Points, in no order, along strands that fork and pass close to each other.
Two points are linked if the straight distance between their rows is under 106. Some points are linked to none.
k_428: [-26 -39  27  39  60  -5   1  17  -8  54 -17  -6   7  -6  39  12  50 -35
  -6   6 -26  14 -39 -26  37  40  -3 -29 -23  -6   9  18 -26  31   3 -20
  14 -41   8 -16 -37]
k_79: [ 15  37  12 -26 -16   7 -36 -15  10 -34   5   2   9  -3   0 -28 -36  17
 -21  14   3  18  15   3 -40 -10  12  14   5  -7 -38 -16   5 -18  21  -4
  15  40  21  19  16]
k_552: [ 16  54  67  -3 -84  35 -13  14 -39 -42  20  20 -12  22  27 -47 -55   1
 -16   6  33  35  19 -29 -38  16  -4 -13 -10 -13 -11 -10  -8 -14  57  26
 -24  34  17  11   6]
k_496: [  5  12 -45 -55 -32  -6 -11   2 -13 -22  -8  -2   9 -22 -20   5 -68  19
   5  24  -2 -48  19  18 -22 -44   4  35  25  -6  -5  -6  14  12 -35  20
   4  14  40  -8  15]
k_590: [ 26 -11 -29 -18  -7  -2  27 -20 -30   3  26 -25   7  15 -15  19 -43   1
  38  33  17  -9  -3  23  17 -55 -23   9 -27   0  50 -12  14  21 -36  38
   9 -24  -7  10  -8]
k_894: [  4  -7 -53 -45  -2 -32   5 -35   6  -4  -8  -5  -8 -28 -54   5 -38  20
   9 -17  11 -47  33  35  11 -58  15  48  29  25   1 -14  19 -11 -39  -4
  24 -30  -1  19 -15]
k_922: [-42 -12   2  -2  37 -35  20  -8  28  39 -41  20  10 -56 -45  -1  23   1
 -33 -24 -49 -47  15  12  10   2  15  54  50   1 -18  42   8 -32 -31 -12
  10  -7  -9 -19 -15]
k_625: [ 11 -14  -8  13  13   1   3 -38  13  30  31 -17  -5  14   2 -15  34   2
  25  -8  17  45   4  26  -1 -38  -8   5 -46  17  11 -20  36   4  20  -4
  18 -19 -40  27  -9]
k_280: [-21 -23  24  36  48   4  -6  -4  -2  57   2 -19  -7   3  21  -9  46 -26
   3  32 -24  38 -39 -20  30  14 -16 -20 -42  -5   7   6 -11  14  11 -21
  17 -36  -5 -14 -32]
k_978: [  9   1  -5 -22   6  -4 -41 -71  68  -8   1  -9  28  19 -39 -41  57  24
 -33 -51   5  18  39  15 -16   4   3 -14   3   5 -22 -31   9 -14  11 -48
 -12  10 -22   9  -1]
k_903: [ 10 -15 -12  -5  21 -18 -16 -36  24  28  15 -15  -1  -3 -15 -12  28  21
   8 -23  13  23  13  18  -9 -23   3   2  -8  17  -3 -33  31   3  14 -23
  19 -15 -32  32  -7]
k_412: [-12  -4 -41  -7 -18  15  21  42 -15 -26 -23  -1  -1 -18  -9  35 -29  17
   1   8  16 -49  22   2 -34  39  30  11  47 -21  -2  27  14  10  -3  39
  -4  40  31 -46  10]
k_829: [ -8   6  -4  29  37   5  22  53 -16  -6 -17  16  -3  16  30  40  40  -2
  12 -15 -24 -22  -9 -30  -1  52  39 -14 -12 -23  -2  25  -6  57  38 -27
  -6 -22  -5 -14   4]
k_418: [ 14  12   8  -7   1 -23   7 -10  47  11  -7  14   6 -25 -20 -24 -14 -11
 -47  19 -18   5 -10  16 -13  -6 -14  22  36  18 -14  24 -13 -12 -18 -12
   8  24  15 -18  19]
k_685: [-16 -42  -8  42  38 -14  16  63 -38  24 -32  -7  24  16  38  20   7 -52
   0   9  11  -7 -42 -26  40  56  -5 -44  25   4  14  39 -28  38 -11  18
  14 -36  17 -21 -34]
k_252: [ -3  36  -1  -2 -54  23  11  37  -4  15  38   7 -23 -24 -14  21 -55   8
  21  25 -26 -55   1  38  -5 -37   3  33   7   5  20  -1  -5  -1  -4  18
 -10 -13  37  10  21]
k_520: [-17  15 -10  57   8  -4  52  48   5   4 -23   0 -42 -36  19  33   8   4
   7  18  -6 -39 -14  -2  13  34  18  -2  19  10  13  38 -12 -13  -8  -1
  -3  -4  14 -13  11]
k_478: [ 19 -66 -45  -9  30 -16  12  -3 -38  20  -8 -16   9  27  -4  33  12   4
  29 -24  56  22 -10   1  17  16  -9 -25   8  10  21 -16  25  68 -11  31
  18 -44 -15  13 -25]
k_237: [  1  38  -2   0 -51  14  27  26  40 -39   1  -7 -32 -30 -29  16 -59  10
 -12  36   4 -34   5  31 -18   4  21   8  54  22 -17  29 -20 -39  -8  26
   6  39  36 -43  25]
k_712: [-13  33 -19  39   2  -2  62  43  16 -23 -29  -5 -33 -38   2  37  -9  21
   5  31  -9 -47   0  -8  -4  33  26  -1  28  -4  -3  37 -11 -39   4   8
  -2  29   9 -28  13]
k_147: [-32  -6 -37 -18   8 -25   3  22 -23   8 -23  23  -3 -47 -36  19 -17  13
   7  -9 -33 -62  21  18   4 -21  24  63  15 -10   2  17  24 -12 -31  -3
  10 -17   2   8 -21]
k_992: [-16 -12   4 -31   7  23 -59 -12   1 -13  33 -24   6  32 -14  -8  44  27
  39 -25  31   7  40  -3 -13 -30  25  -6 -41 -23 -24 -61  40  -3  52 -10
 -17  -2 -25  49  -1]
k_750: [ 40  -1   7  -3  16 -31  11 -45  49  -3 -12   6  17 -10  -8 -22 -11   5
 -33  -1  -1  30 -12  11  -6 -19 -25   2  13  22   0   5 -17 -18 -30 -17
  11  17 -13  -4  18]
k_349: [ -8   4  38  40   8  14 -16  32  10  13   7  14 -19  14  10  -7  42 -19
 -23   3 -18  24 -22 -13   3  58  11 -37 -14 -10  -2  13 -19  11  20 -30
   2   8  19 -21  12]
k_803: [ -5  18 -32 -48 -15  10 -36 -20  10  -4  -4  -8 -13 -13 -20 -18 -47  34
  16 -18  -6 -35  38  18  -6 -71  23  55  -6   2 -24 -48  30 -35   7 -19
  12 -10  -9  34  -5]
k_101: [ -1  10 -37 -43 -15 -11 -14 -17   1  10   9   1  -5 -18 -35   8 -51  27
  25   3 -12 -53  26  30  14 -66   9  52  -5   3   8 -28  21 -10 -25   1
  17 -27   0  26 -11]
k_281: [-20 -29  31  22  34 -18  21 -40  21  80   0 -11 -14 -26  16  -9  49 -23
   3  38 -37  14 -41   5  51 -24 -35  20 -13  19  22   7 -37   3 -37  -2
  10 -55 -23  -6 -25]
k_772: [-14 -37  -2 -14  57 -48   2  -8  31  25 -34   6  16  -6 -30  20  25   4
 -26 -25 -10  -5 -26  -8   2  31  14  -9  36  -9 -29  22 -13   9 -21  -4
   7  -7  -1 -10  -9]
k_890: [ 48 -35  -3  22  23 -12  21 -37   0 -10   0  -4  17  25   8   6 -20 -10
 -10 -19  37  56  -8  15   4  -7 -34 -19  -3  39  35  14  -8   5 -29   9
  23   0 -33  -3  -1]
k_559: [-21  53  58  27 -48  33 -13   9  18 -39  20  14 -30   8 -11 -29  28  -5
 -20  -2  -4  13   2 -10 -12  58  29 -44  -6 -14 -29   1 -12 -35  39 -21
 -36  50  18   2  15]
k_458: [ 22  37 -40 -43 -41  13  -3 -21  -2 -23  12  -5  27 -11 -19  -2 -96  18
  -6  18 -11 -55  19  25 -19 -57   1  38  14  10   0  -5 -14   2 -24  15
  -3  12  37   1  27]
k_472: [ 39  24 -19 -36 -35  21  -1 -32 -14 -41  14  -5  24   6   5   7 -97  31
  12   8   5 -20  13  15 -16 -65 -19  13 -13   7  13 -19 -10  -8 -24  20
  -4  15  10  14  23]
k_558: [  5   6  10  27 -19   7  15  50 -25  14  17   4 -31   0  11  13 -26 -14
   8  42  -6  -8 -15  15   2  -5 -19   8   3   8  20  18   1  12  -4  12
  11 -11  24  -8  11]
k_41: [  1  -3  -6 -38   6   3 -62 -49  45 -41  17 -16  19  40 -27 -21  50  14
  -9 -52  21  15  57   9 -24  -3  24 -15  -7  -3 -43 -41  18  -3  30 -39
 -13  -8 -17  30   3]
k_781: [ -9  35 -17  19  23  14  38  55 -19 -16 -25   5 -16   8  34  46  35  27
  43  -4 -13 -33  -1 -43  -1  46  44   0  -8 -38  20   8   5  52  59 -22
 -23 -12  -8 -10  10]
k_314: [ 16 -28 -14   8  13 -49  31   3 -28  16   4 -27   7  -4  -7   4  -6 -52
  -3  30   1 -11 -27   1  37 -15 -33 -17  32  15  20  33 -17  17 -58  32
   7 -32  16   6  -7]
k_169: [-26 -23 -35   3  13 -50  22  23 -22  12 -20   8  -3 -49 -24  27   9 -15
   6   1 -26 -53  -2  14  13   0  11  37  34   2   2  39   9   1 -45  18
   4 -21  17  10 -14]
k_521: [ 30 -39 -49 -16   5 -26  15 -62  19 -31 -13   2  49  -6 -20   6 -28   1
 -21 -53  45  13  27  28 -18 -30  -4   3  50  53   8  14   6  19 -40  21
  24   7  -5   8  11]
k_262: [-22  13  25  -2  -3  38 -24  52 -49  10  29  10 -17   4  27   7   7  16
  30   3  -4  -1   2 -24 -24   9  16   6 -42 -38  -9 -23  32  10  38  -2
 -10  18   3  15   5]
k_69: [-40   7  15  29   8   1 -30  -1  11  51  26  -3 -20 -30  -5 -24  55  -1
   0  14 -60   0  -5   4  10 -28  -5  20 -45  -4  -9  -7  20 -21  11 -36
   1 -13  -6  20 -11]
k_969: [ 11  51  51  45 -38  18  -1  24  29  -3   3  11 -47  -8   4 -28  -2  -8
 -20  23  -4  27 -20   5   2  31  -1 -19   9  12  -2  13 -22 -38  20 -11
  -5  33  24 -23  26]
k_121: [ 17 -32  -6 -15  41 -23 -13  11 -10   1 -12   0   0  27  -8  31  -3  19
   0  -8  18  14 -19 -15 -14  30   9 -28  10 -24 -21  -6   2  23  -3  -4
  21  -8  -1   1  -9]
k_509: [-36  35   7 -32 -48  51 -30  45 -19 -11  20  29 -22 -33  27 -13 -38  40
  25 -29   0 -35  29  -9 -44 -16  25  36  -8 -33 -19 -38  21 -26  42  18
 -26  36  26   5  15]
k_178: [-13  20 -43  11 -13   3  54  50  -2 -27 -33  -5 -20 -36  -5  43 -18  31
  17  18   5 -63  17  -1 -17  29  31  11  35 -18   8  27  10 -11  -1  26
  -8  33  12 -30  11]
k_124: [-20 -13   6  37  42 -11  37  30  32  22 -39  14   9  -9  16  24  42 -22
 -27 -18 -18 -26 -28 -18  13  68  24 -15  34   3 -10  49 -32  15  -1  -1
  -8  -7  12 -41   5]
k_782: [-25   8   3 -17  -8  40 -43 -16  -5  -1  37 -26  -2   7 -16 -32  30  11
  31  -7   5  14  26   3  -9 -57   8  -3 -56 -18 -26 -54  37 -44  56  -6
 -24  11 -23  63 -12]
k_604: [-17   0  16 -24  23  39 -35  51 -62   2  20  11  -5  41  36  28   6  17
  52  -5  10   0  -7 -43 -11  22  10  -4 -53 -67   3 -27  33  35  38  -2
 -13   3  -6 -10  -1]
k_797: [-28  12 -40 -37 -18  31   4  27  -1 -35 -19   2  11 -30 -12  30 -48  45
  -7  -2  -3 -61  48   8 -43  28  45  41  44 -13 -19  12  27  -5  12  22
   7  45  19 -45   9]
k_892: [ 38   5   9 -21 -18  26 -25 -34 -24 -44   5  -9  22  32  37  -4 -50  34
   7 -11  53  40  26 -10 -30 -16  -4  -2 -21  -3   4 -40  17 -17  14  15
   9  21 -15  20   9]
k_319: [ 39 -18  -8  31   8 -21   4  10 -32 -14 -24 -10  27  58  22   7 -40 -51
 -22  18  38  57 -23 -17  25  31 -61 -37  -6   9  30  14 -41  10 -20  14
  29  12 -32 -15 -17]
k_134: [ -5   1  13  -7  21  -6 -24  21  -4 -44   5  16  -3  29   6  17  41 -11
  -4 -21 -28   2   4 -24 -31  38  44 -14 -26 -40 -44   0   6  28  19 -39
 -13   0  -6 -12  17]
k_329: [-19  58  33 -16 -70  41 -29  11  -6 -25  32  14 -12 -30  -3 -59 -19   5
  -9 -14  -7  -1  22  -2 -46 -30  24  17 -14   1 -46 -24  -7 -43  57   3
 -29  37  32  40  16]
k_817: [-32   7  -6  22  -7 -31  40  14  37  29  -8  13 -19 -56 -20   8  13 -26
 -15   7 -29 -62   4  28  23   0   7  40  63  26   1  59 -21 -36 -40   5
 -11 -15  18 -26   8]
k_566: [-12  41  27 -15 -71  48 -14  47 -26 -22  29  26 -34 -20  30 -11 -49  30
  23  -7  13 -11   9 -10 -39 -12  12  21  -4 -16  -6 -32   8 -27  38  26
 -27  30  30  -3  16]
k_868: [ -5  18  17 -35 -30  44 -29 -19 -16 -27  33 -19  11  -2   5 -44  -3   8
  22  -4  14  23  22 -14 -22 -71   3   6 -60 -14 -25 -58   9 -51  59  21
 -34  23 -16  63  -6]
k_201: [ 17  55  59  50 -56  27  14  38   0   1  26   7 -48   8  11 -21 -31 -18
  -5  28  -6  27 -25   0   6   3 -17 -18  -6  18  18   9 -29 -32  30   4
 -11  11  15 -16  23]
k_173: [-17   4  -6  75  29  -1  58  49 -10  13 -27  -7 -30 -34  46  35  28 -16
  25  29 -13 -37 -21 -20  36  37  17  -5   3  13  32  34 -20   4   9   4
   0 -30   7  -8 -12]
k_219: [  8  24  10  15 -30  13  21  29  -2  23  44   5 -18 -10  -8  20 -41 -13
   9  43 -26 -31 -11  29   6 -31 -15  21  -3  10  28  19  -7  10  -6  20
   0 -19  26   8  15]
k_210: [-14   1  24  21  26 -15  19 -43  20  66  29 -11 -20 -14   2  -4  36 -19
  12  44 -35  20 -36  17  43 -48 -23  25 -48   8  22  13 -12   1 -14   0
   7 -58 -20   1 -22]
k_241: [ 40 -18  -9  10   7  -9  33 -28  -9  -5  23 -15   9  20  -4  16 -33  -5
  16   9  18  25  -1  27  10 -42 -29  -5 -27  28  40   9   2   3 -31  14
  14 -19 -28   9  -2]
k_508: [ -4   2 -11 -55   6   2 -61 -29  25 -52   0 -23  11  35 -27   2  16  37
   7 -50  39   3  60   1 -38  -7  47   7   0 -20 -53 -53  26   4  33 -24
  -3 -15  -9  16  12]
k_146: [  2  39   8  -9 -63  36   4  37  -8 -14  24  19 -28 -10   3   4 -62  21
  16  10  -3 -28   3  21 -24 -29   4  22  14  -1   7 -13   2 -10  15  23
  -7  13  41  -9  26]
k_92: [ 38 -20 -50 -29  -2 -20  11 -56  17 -49 -23 -10  40   5 -19   7 -46  18
 -24 -22  50  17  19   9 -28  -9   6  -4  45  34   0   4   6   3 -33  22
  27  21   3  -2   6]
k_773: [-20  11   7  78  48   1  56  31  12  26 -37   3 -15 -27  48  25  50  -9
  12  13 -23 -32 -23 -31  36  51  20 -22   0   8  28  22 -33  10  28 -20
  -6 -25   2 -19 -18]
k_970: [ 42  -4  22  40   6 -15  13   8  -6  10 -18  -2  28  41  31 -11 -22 -71
 -34  26   8  56 -35 -14  37  28 -68 -21 -12  20  35  30 -53   2 -19   1
  25  12 -26 -30  -7]
k_156: [ 32 -32 -15   8  24 -17   3  21 -39   4 -16 -17  15  56  12  12 -27 -30
  -5  21  42  45 -27 -23  21  30 -37 -43   2  -4  17  -4 -21  25  -8  16
  35 -16 -13 -11 -28]
k_666: [ 19 -29 -25 -10  30 -33   0 -50  37  18  -8   1  19   2 -26  -2  19  13
 -15 -48  34  26  14  21 -17  -5   0  -4  29  27   1 -17  19  18  -4  -8
  23 -12 -28  21   0]
k_460: [-36  37  55  -7 -36  35 -29   3   0 -69  37  27 -16  21 -10 -22  49 -22
 -13  -7 -12   2  16 -10 -15  45  25 -45 -18 -24 -51  -1  -6  -5  41 -27
 -52  30  16  22  13]
k_93: [ 27   9  -2   6  -1 -19  14 -61  46  19  22  -2   9 -15 -19 -20 -10  12
  -2 -23 -10   5  19  38  13 -67 -16  25 -18  33  10 -14   0 -21 -17 -29
   7 -14 -36  18   7]
k_397: [-20  34 -22 -55 -33  32 -42  21 -18 -13   1  19  -6 -23  20  -6 -67  45
  21  -8  -3 -42  27   0 -40 -29   9  45   5 -27 -18 -30  28 -10   7  14
  -8  24  31  -4  10]
k_312: [ 14  -6  11  36  12  28   1 -50   4  20  37 -17  10  32  16 -26  39 -15
  14  -9  20  78  -5  20   3 -33 -25 -14 -68  14  22  -5  28 -11  23  -8
  -1  -2 -48  10  -5]
k_401: [  3 -10   5   9  12 -26  12  12  39  29 -20  12  -3 -23  -4  -9  11 -22
 -39  16 -15  -5 -25  10   1  23 -14   9  50  20 -10  42 -24  -7 -21   3
   4  10  23 -21  15]
k_256: [-19  23 -28 -68  -9  25 -55  -3  -4 -14 -12  -4  -1 -12   0  -9 -54  53
  18 -20   6 -35  40  -6 -28 -39  24  55   1 -24 -37 -47  34 -26   8  -9
   5  15  12  17   3]
k_251: [ 54 -16 -25 -12  -1 -19   3 -39  -2 -54 -30  -7  35  27  -5   9 -59   9
 -32  -4  52  35   3  -3 -21   7 -14 -28  31  17   5   9  -4   0 -33  27
  21  30  -7  -4   8]
k_384: [ -7   6  35  38 -12   0   6   9  52  48 -12  10 -24 -26   9 -25  39 -12
 -34  20 -29   9 -28   6  10  16 -14   2  20  19   6  27 -31  -9 -11 -25
  -9  14  18 -27  25]
k_981: [ -2 -22  -6 -15  34  17 -18  51 -53   3  -4   3  -1  28  29  46   1  18
  34   4  -1  -7 -14 -37  -7  37  10 -10 -31 -49   5  -7  22  50  11  -6
  -1 -10  -5 -10  -8]
k_667: [  6  47  60  11 -68  38  -5  27 -57 -14  40  14 -10  32  26 -45 -37 -22
   2  14  19  53  -5 -27 -23  -4 -23  -7 -42  -8   5 -10  -6 -18  64  25
 -20  21 -11   8  -3]
k_736: [-27 -46  16  43  56 -17  17  33  -7  37 -40   9  33   9  44  23  27 -48
  -4 -12 -10  -5 -52 -31  43  56   2 -45  20  -1   1  34 -41  39 -10   0
   4 -41  15 -25 -28]
k_142: [ 14 -12  -8  25 -17   5   4  66 -55   9  -3  -7 -17  24  19   8 -33 -32
   1  47  17   7 -17  -7   8  25 -35 -14  13   0  29  18 -11  28  -9  27
  14  -6  19 -22  -2]
k_690: [-13  52  61  47 -31  30  -1  22  12 -16   3   9 -50  10   0 -16  20  -5
 -18  18  -1  20 -16 -19   7  60  18 -54  -5 -15  -8  11 -29 -44  30 -20
 -18  43  17 -20  15]
k_979: [ 22 -19 -45 -22  -8 -33  20 -57   3   0  14  -7  21 -16 -38  15 -21   5
  13 -29  19 -29  30  50  18 -58   0  35  20  45  34  -7   7  14 -37  16
  18 -28 -15  29  -5]
k_204: [ 33  26 -12 -32 -16   0 -11 -36  11 -34   0  -2  14  -2   5 -15 -63  31
  -2  -2   7  12  16   9 -31 -49   0  20  -5  15 -15 -19   1 -26  -2  -6
  17  19   2  21  21]
k_16: [ 16  13 -20 -28  -6 -21   7  -8  33 -26  -8   4  18 -25 -33 -10 -50  -8
 -38  24  -7 -11   7  20 -26 -15  -2  19  51  19 -24  28  -7 -11 -20  11
  20  28  23 -19  13]
k_366: [-11 -50 -39 -21  10 -47   5 -22 -24  30  -2  -5  -4 -23 -32  30  28   1
  44 -26  25 -12   6  35  32 -23   3  30  17  33  29  -7  26  25 -24  32
  23 -58 -25  29 -32]
k_956: [  4   5  18  32  24  24  -6 -37   0  21  28 -20   5  38  14 -34  40 -19
   1  24   1  77 -26  -7  20  -8 -31 -34 -69  -5  13  -8   7 -15  30 -19
   3  -1 -35   1 -14]
k_562: [ -9 -60 -46 -22  27 -31  -4 -11 -27  32 -10  -5   3   1 -24  37  25  23
  37 -41  44  -2   5  15  11   6  14   8  17  11  15 -17  38  49  -9  22
  21 -44 -18  30 -28]
k_120: [  9  54  58  36 -63  44  20  41 -30   8  45  11 -33  26  14 -20 -37 -28
   9  24  -5  37 -22  -4 -12 -20 -24  -3 -39   6  19   0 -20 -29  58  19
 -17  -2   0  -9   6]
k_195: [-28   9  23  54   6   7   0  20  24  42   1  14 -28 -28   9  -8  50  -6
 -24   7 -39  -1 -15  -3   6  34   5  -3  -6   8   2  19 -18  -8   8 -29
  -5   7  14 -12  15]
k_570: [-32  30 -26  12  -6  -1  28  28   6   1 -20  27 -12 -54 -23  12 -10  22
  -2  -8 -36 -64  38  21  -9  -4  37  65  22  -2   0  24  27 -26   4 -16
   9  -3   2  -3   0]
k_379: [ -6 -11  23  31  32  10 -13 -23   9  52  15 -19   2  13   8 -26  53 -16
  -7  24 -23  58 -30 -13  25   6 -30 -30 -47  -5  11  -4  -9   2   7 -30
  10 -12 -17  -2 -16]
k_380: [  5  -9  27 -31  -2   2 -42 -45  35 -47  14   2  -2  58 -11 -28  83 -21
 -19 -11 -23  39  -7 -14  14  36 -14 -61 -29 -18 -38 -26 -10   3   2 -56
 -40   6 -10   8  -6]
k_45: [-20 -47 -40   1  29 -18  16  38 -69  13 -33  -7  15 -25  14  43  14  -3
  39   4  -9 -42 -20 -23  21  27  14  10  -3 -29  35  23  15  50 -29  34
  -2 -25   3  11 -23]
k_109: [-20   6  18  21  15 -12  -2 -24   9  63  33  -7 -27 -25  -6  -3  27  -7
  13  33 -49  13 -19  18  26 -49 -13  29 -52   6   6   0  10 -14   4 -12
   9 -41 -15  16 -19]
k_200: [ 15 -15 -40 -35 -26 -10  -2  19 -43 -15   2 -11   4 -15 -14   4 -53   3
  14  28  18 -39   7   5  -2 -33  -9  13  19 -20  30 -13  14  32 -47  40
  -4   6  40 -20  12]
k_680: [ 15  -5 -25 -32 -20   2   3  12 -38   3  17 -10  -3  -1 -10  13 -54   3
  32  40   0 -33  -4  17   6 -44 -24  12 -12 -11  40 -16  17  28 -38  36
   2  -7  16   1   2]
k_614: [ -9 -20   1 -23  23 -24 -23 -56  66  28 -24  -8  17  12 -53 -24  59  28
 -33 -44 -15  15  11   7  -4  11  10 -12  17  -4 -24 -24  -5 -14 -11 -43
  -6  -1 -20  -9  -5]
k_502: [-24  34  12  26 -11  37   5  56 -28  -9  12  20 -25  -6  23  16  15  37
  22  -8 -10 -23  14 -22 -24  30  39  -2 -23 -34  -1 -13  15  -3  47 -12
 -18  24   6   2  24]
k_7: [-31   1   5  13  16   3 -41 -21  17  32  27 -13  -5 -14 -20 -31  58  12
   0   1 -43  14   2  -2   9 -22  -7  -6 -39 -10 -17 -24  24 -31  16 -46
  -9   4 -19  30 -14]
k_823: [  3 -41  20  16  35 -28  17 -17  22  67 -34  -8  14  -5  25 -18  37 -30
 -28  13 -14  25 -54 -16  44  12 -39 -18  27  17   6  10 -45   4 -42  -1
   2 -14   0 -14  -8]
k_43: [-36  -2   6  -6  13  19 -57 -39  35   8  28  -5   7  10 -36 -34  77  20
  -7 -19 -37   2  25   3  14 -18 -15 -20 -26  -7 -27 -33  18 -45  14 -64
 -30   4 -31  38 -13]
k_733: [ 36  -8   4   2  14 -32  27 -55  41  16   9   1  12 -17 -14  -5  -4  -1
 -16 -10  -7  14  -2  29  17 -51 -32   8   0  32  19   7 -19 -15 -38 -15
   5   0 -26   3  11]
k_268: [ 31  47  51 -20 -59  21 -19 -14 -39 -54   6  15  15  24  35 -40 -76  11
 -20   4  29  38  23 -26 -36   6  -9   1 -15 -19 -15  -8  -3 -15  29  20
  -7  39  13  15  14]
k_55: [ 12 -34 -45 -25  -6 -33  19 -36  -9  12  14  -5   3  -9 -26  22  -1   6
  34 -16  27 -11  18  45  19 -47  -4  29   6  37  36 -13  28  32 -25  27
  27 -42 -24  24 -12]
k_339: [ 31  -5 -25 -40   1 -31  20 -49  51 -38 -21 -11  49 -21 -40  -6 -52 -17
 -47   8   0  -2   7   7 -11 -17  -9  13  62  42 -21  33 -15 -17 -43  27
  21  44   8 -30   9]
k_285: [ 29 -40 -31  -1  16 -32  16 -60  28   2   1  10  40  -4  -8  -3   2  -4
 -24 -58  31  24  18  32  -8 -25 -16   9  28  56  19  11  12  22 -26   3
  25  -2 -25  18   9]
k_556: [-17   2  10  48  46  -6  34  29  19  16 -31  13   3  -3  29  25  60  -8
  -8 -16 -32 -22 -15 -28  14  57  35 -20   0  -9   2  31 -26  34  31 -22
 -10 -22  -1 -24   8]
k_973: [ 39  31  26 -31 -36  22 -27 -33 -32 -63  -3   1  30  22  39 -17 -70  28
  -8  -4  43  38  22 -26 -31  -4 -10  -3 -22 -16 -19 -26   3 -21  15  19
   1  38   5  20  11]
k_88: [-10  43  28 -10 -38  23 -32   9   2 -19  19  18  -8 -11  -5 -29 -16  17
 -11   4  -6   5  11   2 -44   5  23  13   2  -9 -36 -14   7 -25  36  -9
  -3  40  26  19  22]
k_182: [ -7  34  28 -36 -52  47 -31   9 -22 -13  41   0  -1 -19   4 -54 -21  -1
  12  -1 -13   3  17 -11 -34 -75   4  21 -45  -8 -29 -48  -3 -44  55  15
 -32  22  14  50  -3]
k_607: [-43 -10  -4   5  14 -39  40  -2  28  38 -34  16   8 -59 -27   0  33 -25
 -32 -19 -42 -56   2  15  28   4   4  48  76  18 -17  60  -7 -30 -52  15
  -5  -9   3 -27  -9]
k_796: [-20 -37 -36   1  20 -35  16  33 -51  16 -20  -2   0 -37  -1  35   9  -6
  19  12 -12 -37 -14  -4  16  13  12  18  19  -8  14  27  12  29 -38  22
   9 -20  15  14 -13]
k_4: [-10 -29  13 -18  17  -8 -33 -38  45  -6  -2   0   3  46 -15 -18  96  -3
 -18 -25 -36  30 -19 -14  13  35  -1 -46 -26 -16 -33 -26 -17   6  -8 -56
 -31  -8 -17 -14  -7]
k_56: [ -4   7  43 -28  -4   8 -53 -28   7 -65  28   5  -1  55 -11 -28  58 -26
  -7  -5  -5  36   3 -16   8  29  -7 -63 -38 -30 -45 -26  -4   4  20 -39
 -38  11  -9  30  -3]
k_788: [-23 -27   5  16  29 -26  35  20  35  41 -39   6  15 -22  10   2  34 -36
 -37  -4  -9 -20 -43  -6  21  43  -3  -9  62  23 -16  55 -27  -4 -35  21
  -9   1  23 -30   0]
k_8: [ -9 -40 -29 -18  34   4  -6  42 -64  15 -15  -5  -3   5  20  47  -8  14
  45  11  11 -20 -17 -27  13  29  -7 -11 -20 -47  32  -3  27  51 -20  25
   6 -13  -1  -7 -26]
k_155: [ 40 -27  20  22  24 -22  24 -16  18  29 -31   4  25  24  23 -23   6 -39
 -42  18  -1  49 -43 -13  35  21 -57 -23   9  19  26  21 -45  -2 -32  -9
   9   6 -14 -25   0]
k_392: [-20 -37   4 -13  17 -14 -20 -55  52  43 -17  -8   8  22 -36 -22  97  22
 -18 -45 -25  16   5   2  14  17  -3 -28  -1   2 -15 -27 -17   5 -16 -56
 -22 -24 -24  -6  -8]
k_615: [ 46  -7   1 -27 -12 -26  31 -30  49 -39 -23  -8  55  -4 -28 -19 -44 -38
 -56  24   1   4  -9   3  -8   8 -22  -1  68  43 -12  55 -27 -12 -48  41
   7  55  21 -41  15]
k_913: [-10  44   6  30   3  36  28  61 -33 -16  -6   6 -25  12  34  36  24  35
  44   0  -4 -22   0 -41   0  46  37 -17 -18 -41  19 -12   5  17  57 -15
 -22  14  -7 -13  19]
k_896: [ 34  -8  -9 -20  -4  23 -13 -14 -34 -20   8 -11  10  42  31   6 -36  26
  30   1  59  36  11  -6 -22 -19 -23  -8 -21  -7  27 -42  30  10  10  27
  16  10 -26   7  -5]
k_825: [-26  19  47 -39 -23  13 -49 -13   9 -95  15  16 -12  36  -8 -26  45 -34
 -20 -12 -11  19  25 -20 -16  39  20 -43 -18 -41 -71  -2   5  13  19 -24
 -48  20  10  15   1]
k_760: [-23  13  42  52   2  35  -7  30  -1 -19   7  17 -18  32  29   2  68 -43
 -10  -8 -33  17 -14 -29  25  66  21 -65 -41 -16  -1   4 -24  18  36 -43
 -17  -7   9 -39   2]
k_548: [  0 -31 -10  36   5   3   6  73 -49  12 -19  -6  -4  20  26  24 -14 -37
  -3  26  21   2 -25 -18  20  54 -15 -27  17  -5  18  31 -13  31  -5  19
  16 -15  20 -26 -12]
k_580: [-34  26 -15  35  -1 -20  45  28  21  14 -19  25 -29 -63 -19  15  10   4
  -5  -4 -36 -66  27  24  14   1  26  55  28  12   6  40   8 -30 -13 -12
   0 -15  -1 -10   2]
k_324: [ 24 -20 -35 -26  -9  27   4 -16 -40  -7   9 -14  10  40  30  10 -41  16
  43   2  62  22  18  12  -6 -34 -40  -2 -31 -10  62 -32  50  32 -15  54
   7  -3 -27 -20  -9]
k_821: [ -9 -18   0 -49  12   9 -64  -1  -3 -46  14 -17   0  38  -3  15  36  26
  39 -38  27   0  42 -13 -22  -7  41  -3 -34 -45 -44 -59  27  12  26 -24
 -23 -10 -18  20   6]
k_838: [ 62 -14  10  12   6 -17  -3 -51  14 -38 -19   3  28  34  10   1 -36   0
 -30 -26  49  55  -2  -3 -17  17 -15 -30   3  20  15   7  -9  -9 -23   4
  20  32 -25  -4   5]
k_97: [ 17 -54 -35   0  37 -22  17  13 -42  18 -14 -29   9  40   1  28  -7 -15
  18   4  46  30 -28 -13  31  21 -23 -38  14   2  24  -5   5  38 -16  31
  25 -35 -12  -1 -31]
k_165: [-19 -48  26  19  43 -26  24 -31  14  72 -32  -9   7 -24  27  -7  53 -31
  -3  11 -20  11 -56 -11  59  -1 -34  -2  29  28   7  10 -43   7 -49   2
   1 -44 -15  -7 -24]

A fork is a point with three links, a tip a point with one. Leave the first point through the second and follow the links. Name the first fork or tip that comes.
k_165; k_281 -> k_43
k_169; k_147 -> k_922
k_262; k_502 -> k_556
k_392; k_4 -> k_324

Follow the links from the first point to the second, and from the first to the third. Name the last point that the two ways share.
k_178; k_93; k_796 -> k_556
k_520; k_750; k_45 -> k_556
k_733; k_349; k_169 -> k_401
k_556; k_349; k_733 -> k_401

A fork is a point with three links. Follow the links from the first point to the second and name the forks in between, in order.
k_712; k_502 -> k_556
k_93; k_349 -> k_418 k_401
k_760; k_604 -> k_401 k_556
k_750; k_781 -> k_418 k_401 k_556
k_556; k_339 -> k_401 k_418
k_615; k_93 -> k_418
k_788; k_760 -> k_401
k_262; k_615 -> k_556 k_401 k_418
k_169; k_418 -> k_556 k_401
